Each row is a point on a tangle of strands that fork, close into loops and nearly touch. The rows are in no order.
Two points are linked if the straight distance between their rows is under 68.1. Some points are linked to none.
j553: -17 -12  15  40 -33  11  31  -3 -39  -9 -40  -7  -5   0  13  -5 -11  -5 -22   8
j184:  26 -13  14   3 -38   7  -5  -6 -29   0  -3  17 -30   9  19   3  -9 -29 -18  31
j751:  -8  -1 -19  17  -2 -22   5 -16  16   3 -24  30  20  13   6 -37   2  19  -7 -29
j613:  26   4  23 -21 -18 -15 -19 -12 -19 -16   6  14 -17  13   1  19 -23 -14  -2  26
j73:   0  -7   5 -28  17  -1 -19   6   1  33  -4  18  -6 -11   7 -34   8  17  -9   7
j946:  19 -19  21  24  -6 -20  16 -19 -11 -14  26 -14 -18  31  47  26   7 -28  10  -3
j695:  21  -9 -54 -62  20  24 -24  15  11 -11  -6  -5  -3 -20 -33 -19  -6  12  -2   2
j117:  35  29 -11 -40   1 -13  14  -9  24 -25  26 -20 -18  15  14  26  -5   3 -20 -11
j713:   5 -10   9   0   3  -4 -29  -5 -31  18  34  23 -14   5   0  22  16 -33  -2  19
j687:  -3   5 -30  24   4  48  -3  -9  13   3  -1  35  -1  -7  -2  15  -5   7  10 -17
j823:  -2   3   5  19 -33  14  21  -7 -13  16 -19  -4  -6   1  14   2 -10  -1 -42  -6
j529:  19  -7   4  39 -14   7   9 -25   1   7  24 -24   1  27  39  39  -5 -22  24 -30
j231: -19 -13  14  25   9 -17  29  17   5   8  12 -15  -3  -7  21  -2  48 -11  10  -5
j676: -23 -30  13  53 -12  -4  34 -15 -49 -13 -22 -28   0   3  33  26  -7 -14  -5   1
j42: -23 -16  -8   2  16  35  21  36   4  21 -22   8  -4 -27  -7 -40   1  12   4  26
j242:  -8   6  -9 -49  48   2  -9   0 -28 -11  56 -11 -15 -22 -37  22  28  10 -12   8
j846:  10   5  17 -37   4   5   5   7  -3  -1  25 -16 -17 -25 -15   8   3   3 -16  19
j400: -14   6  -5 -12  18  -3 -33  -3   6  42  -5  20  26  -8 -14  -9   3  13 -15  -5
j807: -18 -11   4   7  20  32   4  28  18   8  -6  10 -16 -28 -15  -9  11  -9  34  22
j18:   2 -29 -32 -39  40  -4   3  21   8  35  10  -6  -2 -13 -15 -37  32  10  -5  -4
j624:   2  20 -18  32 -19 -17  24 -24   4 -17  -9   1  21  19   3   3   1  -3 -22 -33
j945:   8   7   7  28  -9  22   1 -15  13  25  19   3  -1   9  19  32   0 -11  -1 -26
j626:   8  -1 -33 -37  31 -26 -30   7  34  14 -10  -1  22  13 -16 -33  10  20  24 -32
j9:  22  22  -4 -37  25 -10 -11 -11  12 -21  52 -30 -14  -1   2  44   8   6  -2 -16
j879:   7   4  -9  41 -28 -10  20 -35 -11 -35 -33  22  10  25   9  -6 -11 -10  -4 -15
j542:   6   5  -6  -7   3  17   5  12  20   0 -10   6  -6  -6 -23  -9 -13   5  22  12
j882: -27  -5  18  -7 -10  31  18  44 -13   3 -17 -11  -6 -22   2 -33  -9  14  -6  40
j594: -37   1   0  18  20 -13  -4   7 -21  21  27 -15  16   5 -14  33  29  -5  -1   2
j973:  25   7   5  16 -25  24  21 -15   7 -12  -5 -20  -3  14   3  41 -36 -17  -3 -11
j526:  23 -13  -6  15 -11 -18  28   1 -16 -16  32 -31 -12  22   8  30  16 -37  -5   4
j636: -31  -9  -9 -24  32   6  23  28   5   9 -17   2  -2 -30  14 -35  -3  40  -5  12
j550:  17   9 -29 -29  -5 -10  18   9  28 -32   2  -6  -9   3   0  -4  -5   8 -21   0
j982:  -8 -16 -15 -44  44  28  -3  25  -8  28  25   1 -13 -42 -17 -23  23  14 -14   2
j178:  -4  10   5  26 -33  14 -18 -12 -16  -5 -23  23  17   6 -22   8 -25 -11   8  -2
j868: -18  25 -20  27  -2 -25  -1 -18   4 -12   1  -7  33  21 -11  18   5  14  15 -41
j991:  10  28 -21 -31  -3   5 -19  -7  14 -15 -21   1  13  -4 -24   9 -30  17 -29  -3
j330:   7 -10 -24 -65  41  28 -26  15   8  17  19 -10  -8 -33 -32  -3   2  29  -5  12
j809:  23  -1  11 -13   6 -22  -4 -23 -12 -29  21   2 -18  18  32  25  -4 -17   1  12
j584: -12  -4  -4  -8  23  -8   2  -6 -43  -4  20 -15   1  -7  -5  37  11   6 -11  11
j700:   2  -5  28  40 -46  17  -6   3 -28  16 -24  20   6   9 -18 -26 -17 -10   0   4
j247:  -5  -7  13  42 -37  -5  25 -13  -2 -30 -37  27  -7  10  24 -37 -16  -2   9   1
j934:  -4 -10  10  25 -18  17   3   5  26  26 -14  28   0   4  18 -50   8  -4  -8  -4
j267:   8  22 -54  11 -16  -5   2  -5   3 -26   5 -15  18  17 -33  32   3  -9  -9 -13
j685:   9  12  18  -1  -4  24 -14  -7  12  25   4  20   0   1  17   3 -13   1 -11  -7
j825:  13  -7  56   1 -31   6  15   8   5  -5  -6 -13 -30  -6  27 -25 -10 -11  -2  27
j78:  -3   0   9  45  -3  12  22   8  38  -6 -12  14  -9  -8  13  -5  11  -9  43  -3
j106: -22  -2  17  48 -10 -16  23   8 -11 -23 -25  -8  16  -1  -7   2  -3  -9  37  -2
j730: -20 -24  36  58 -57  19   7  -2 -40   0 -33   8  -7   8  20 -19 -10 -17  -6  -2
j708: -21 -14   9   6  29  -1  22  27   2   7  11 -12  -8 -29  -9  -9  37   2  21  17
j391:  16  30 -33  -2 -28  -4 -14  -6  11 -25 -27   1  23  14 -42  12 -21  -3 -11 -10
j788: -14   9 -41  -2  31 -25 -27  -4  29  -7  -6  11  29  10 -14  -8  10  15  25 -23
j779:   9 -29   3  38 -22  13  26  -5 -29   6   5 -12 -16   7  31   8  18 -41 -14  -4
j495:  17  -3   4 -48   9  13 -20  21   9   9 -10  16  -5 -12 -11 -43 -35  20  22  28
j331: -13   5  29  -4 -10  -3  -2  32 -21  12 -16   6  11 -12 -18 -34 -19   8   4  32
j240:  -8 -16  -7  26   7  26  16   9 -16 -11   5  -2 -13 -12  -1  40   2 -22  24   8
j76:  -2   8 -40 -29  17 -19  -3 -11   7 -23  -3  22  -5   8   1 -14 -16  10  -6   4
j475: -12  28   2 -30  16  16 -31 -19   7 -12  -4  -4   8 -11  -1  35 -36  26 -14   2
j665: -20  14  23   9   8 -19 -27 -24   4  -3 -13   6  23   6   4  30 -12  16  26  -1
j157:  -9 -13  20 -13  -3   8  20  18 -28  10   7 -16 -21 -22   2  -1  18   2 -37  31
j884: -14  17 -10   1  14   4  -7  -3  37  11  -5 -22  27 -10 -16  18  -4  21  15 -30
j889:   6  12 -12  -8   6 -27  -5  12  13  15   3 -15  29   7 -30  -9  19  -9  -2  -9
j70:   0   4 -11 -27  27 -14 -12 -19   4   7  33  19  -2   7  32   7  14  10  -3   3
j607:   0  17 -40 -41  33   2 -19  -2  31 -25   9 -25   2  -4  -6  15   5  35   2 -16
j431:   5  16   3 -20 -13 -30 -15 -15 -24 -17 -13  19  -2  16   8   5 -26  10 -29  18
j428:   4  -5  19  44 -37  10  11 -10  16  -5 -12  31 -11  20  27 -34   8 -14   9 -16
j672:   5  15   5 -28  -3  16  13  25  22 -10   3 -31   7 -24 -35  -1 -10   6  -3   6
j145:   3  -4  -7  -6   0   9  15  10  14  -1 -15  19 -13   0  40 -48   1   7 -23   8
j382: -17   3 -48 -17  34 -26  10  -4   4 -17  -2  -3  13   4  -4   1  14  16 -17   4
j998:  21   2 -13 -55  27  -6 -56  -2  17  11  12   8   4  -9 -27 -13   5   5  16   2
j927:   8 -22  22  17 -25  16 -16 -20 -45  10 -12  19  -7  11  17  12 -30 -24 -11  10
j364: -22   9  27  14   2 -29   1 -22 -12   3   8 -12  13  15  29  24  -5  12   0  -8
j845:   3   9  20  19  -8 -19  16 -15  34 -10 -16  -1  11  18  10   6 -15  15  27 -29
j253: -17 -17  15  41 -14  -5  21  12   1  13 -11  -5 -10  -5  32 -21  34  -8 -22  -6
j741:  13 -12   8  -4   5 -30 -21  -1 -12  -6  26  -4  -3  16 -18  17  22 -28  26  14
j321:  -8  -2 -28 -42  34 -17  11  18  11   2  18 -19  -3 -15 -21  -5  23  17 -19  -3
j814:  22 -12 -36 -55  27 -22 -31  12  16  21  14  -5   6   3 -24 -33  20   0   0 -11
j437:  -4 -12  14 -38  16 -11  26  40   8   0 -14 -22  -3 -30 -10 -50  -4  31   4  22
j463: -32  -9   8  40   5  -5  11  10   5 -19 -12  23  -1   0  14 -15  12   2  37   1
j195:   1   2   0  15  14 -17   4  12  20  29  14   0  15  -2   1  -3  35  -3  -4 -17
j344:  15  -8  47   0 -19  17  11   4   8  14   4 -23 -12 -13   2  14  -4 -19   1  11
j192:  -9  14 -11  24   2  -3 -35 -32  -5  -8 -12  35  22  20 -17  18 -15   3  21 -11
j931:  36  -1  25  20 -32   5  27   4  15  -4 -15 -20  -7   2  -5   6 -17 -25   0  -5
j405:   0   4 -37  24  -3  19   0  -3 -13 -12  22 -13  -1  11 -14  47   2 -18  17  -9
j600:  -4  25 -22  -7 -14  26   2  -2   2  -2 -33  22   8   4 -10 -15 -35  23 -19   4
j410:   9   1  29 -22  12 -37 -19   9  12   6  12  -6   7  -2 -19  -6  17  -1  16   5
j446: -13 -21 -11  40 -16 -13  16 -10 -42 -28 -17 -15  -8  13  10  20 -14 -30  14  10
j134:   5   7  25 -56  34   3  -7   4 -19 -21  41 -22 -24 -34 -29   4   2  24   2  17
j801: -11  -7  25  -4  15   5  -3  -3 -40  27  14   0 -11 -12  14  21   7  -7 -16  24
j397:  11 -26  14  34 -33  -3  -3 -29 -37  11   1  -9  -9  24  36  18  -8 -40 -21 -13
j673:  10  12  42  -6 -33  -1  -3  20   5  10 -15  15  -3   1   8 -42 -17   2   7  19
j803: -20   4 -18  -6  17   0 -30  -8 -12  36  27   4  20  -9 -14  31  15  13 -12  -9
j985: -18 -18   7   3  -6  -2  18  25 -11   2  -4  13 -20 -10  16 -31  23  -5 -24  14
j110:  11  11 -13 -51   8 -20 -48   0   4   4 -11  17  17  10 -24 -29 -17  18  -5   8
j209:  33   6 -17 -49   4  10 -29  -2  33   2 -17  18  -1   9 -10 -37 -26  17   4  -1
j570:  -4 -13  -7  34 -22 -14  13  -5 -19 -24  -7  14  -6  18   1 -15  14 -36   5  19
j175: -24  -8  33  36  -6 -13   7  -7 -12  18 -10 -11  10   6  35   5  11   3 -22 -18
j995:   6  23  14   6   0 -13  -2  -2  29   9  21 -37  22   5 -16  37   6   7  14 -29
j822:  21  12   5  -7   7   1 -20  -4  27   9  51 -22  -5  -1  -4  40  20  -9  22 -14
j631:  12  15  15  11  -8  18  -8 -24  39  -2 -12  21   9   3  15 -12 -19  18  17 -23
j669:  -8  -3  -8  41  -8  41  21   1   9 -11 -15   7  -6   0  -2  13 -11  -6  22 -10

A piece is two or more points that can be reached from each other along the links. Count, over all rows, the pieces, the separate loops (a circle has one, a figure eight two, a Y none), the forks (points with three links) and the tips (points with one).
pieces: 4
loops: 2
forks: 15
tips: 19

A tip is a point with one link. Name the tips that can be reached along the links from each point below, in the order of the rows.
j9: j695, j788, j495, j884
j463: j687, j106, j475, j600
j631: j526, j779, j431, j845
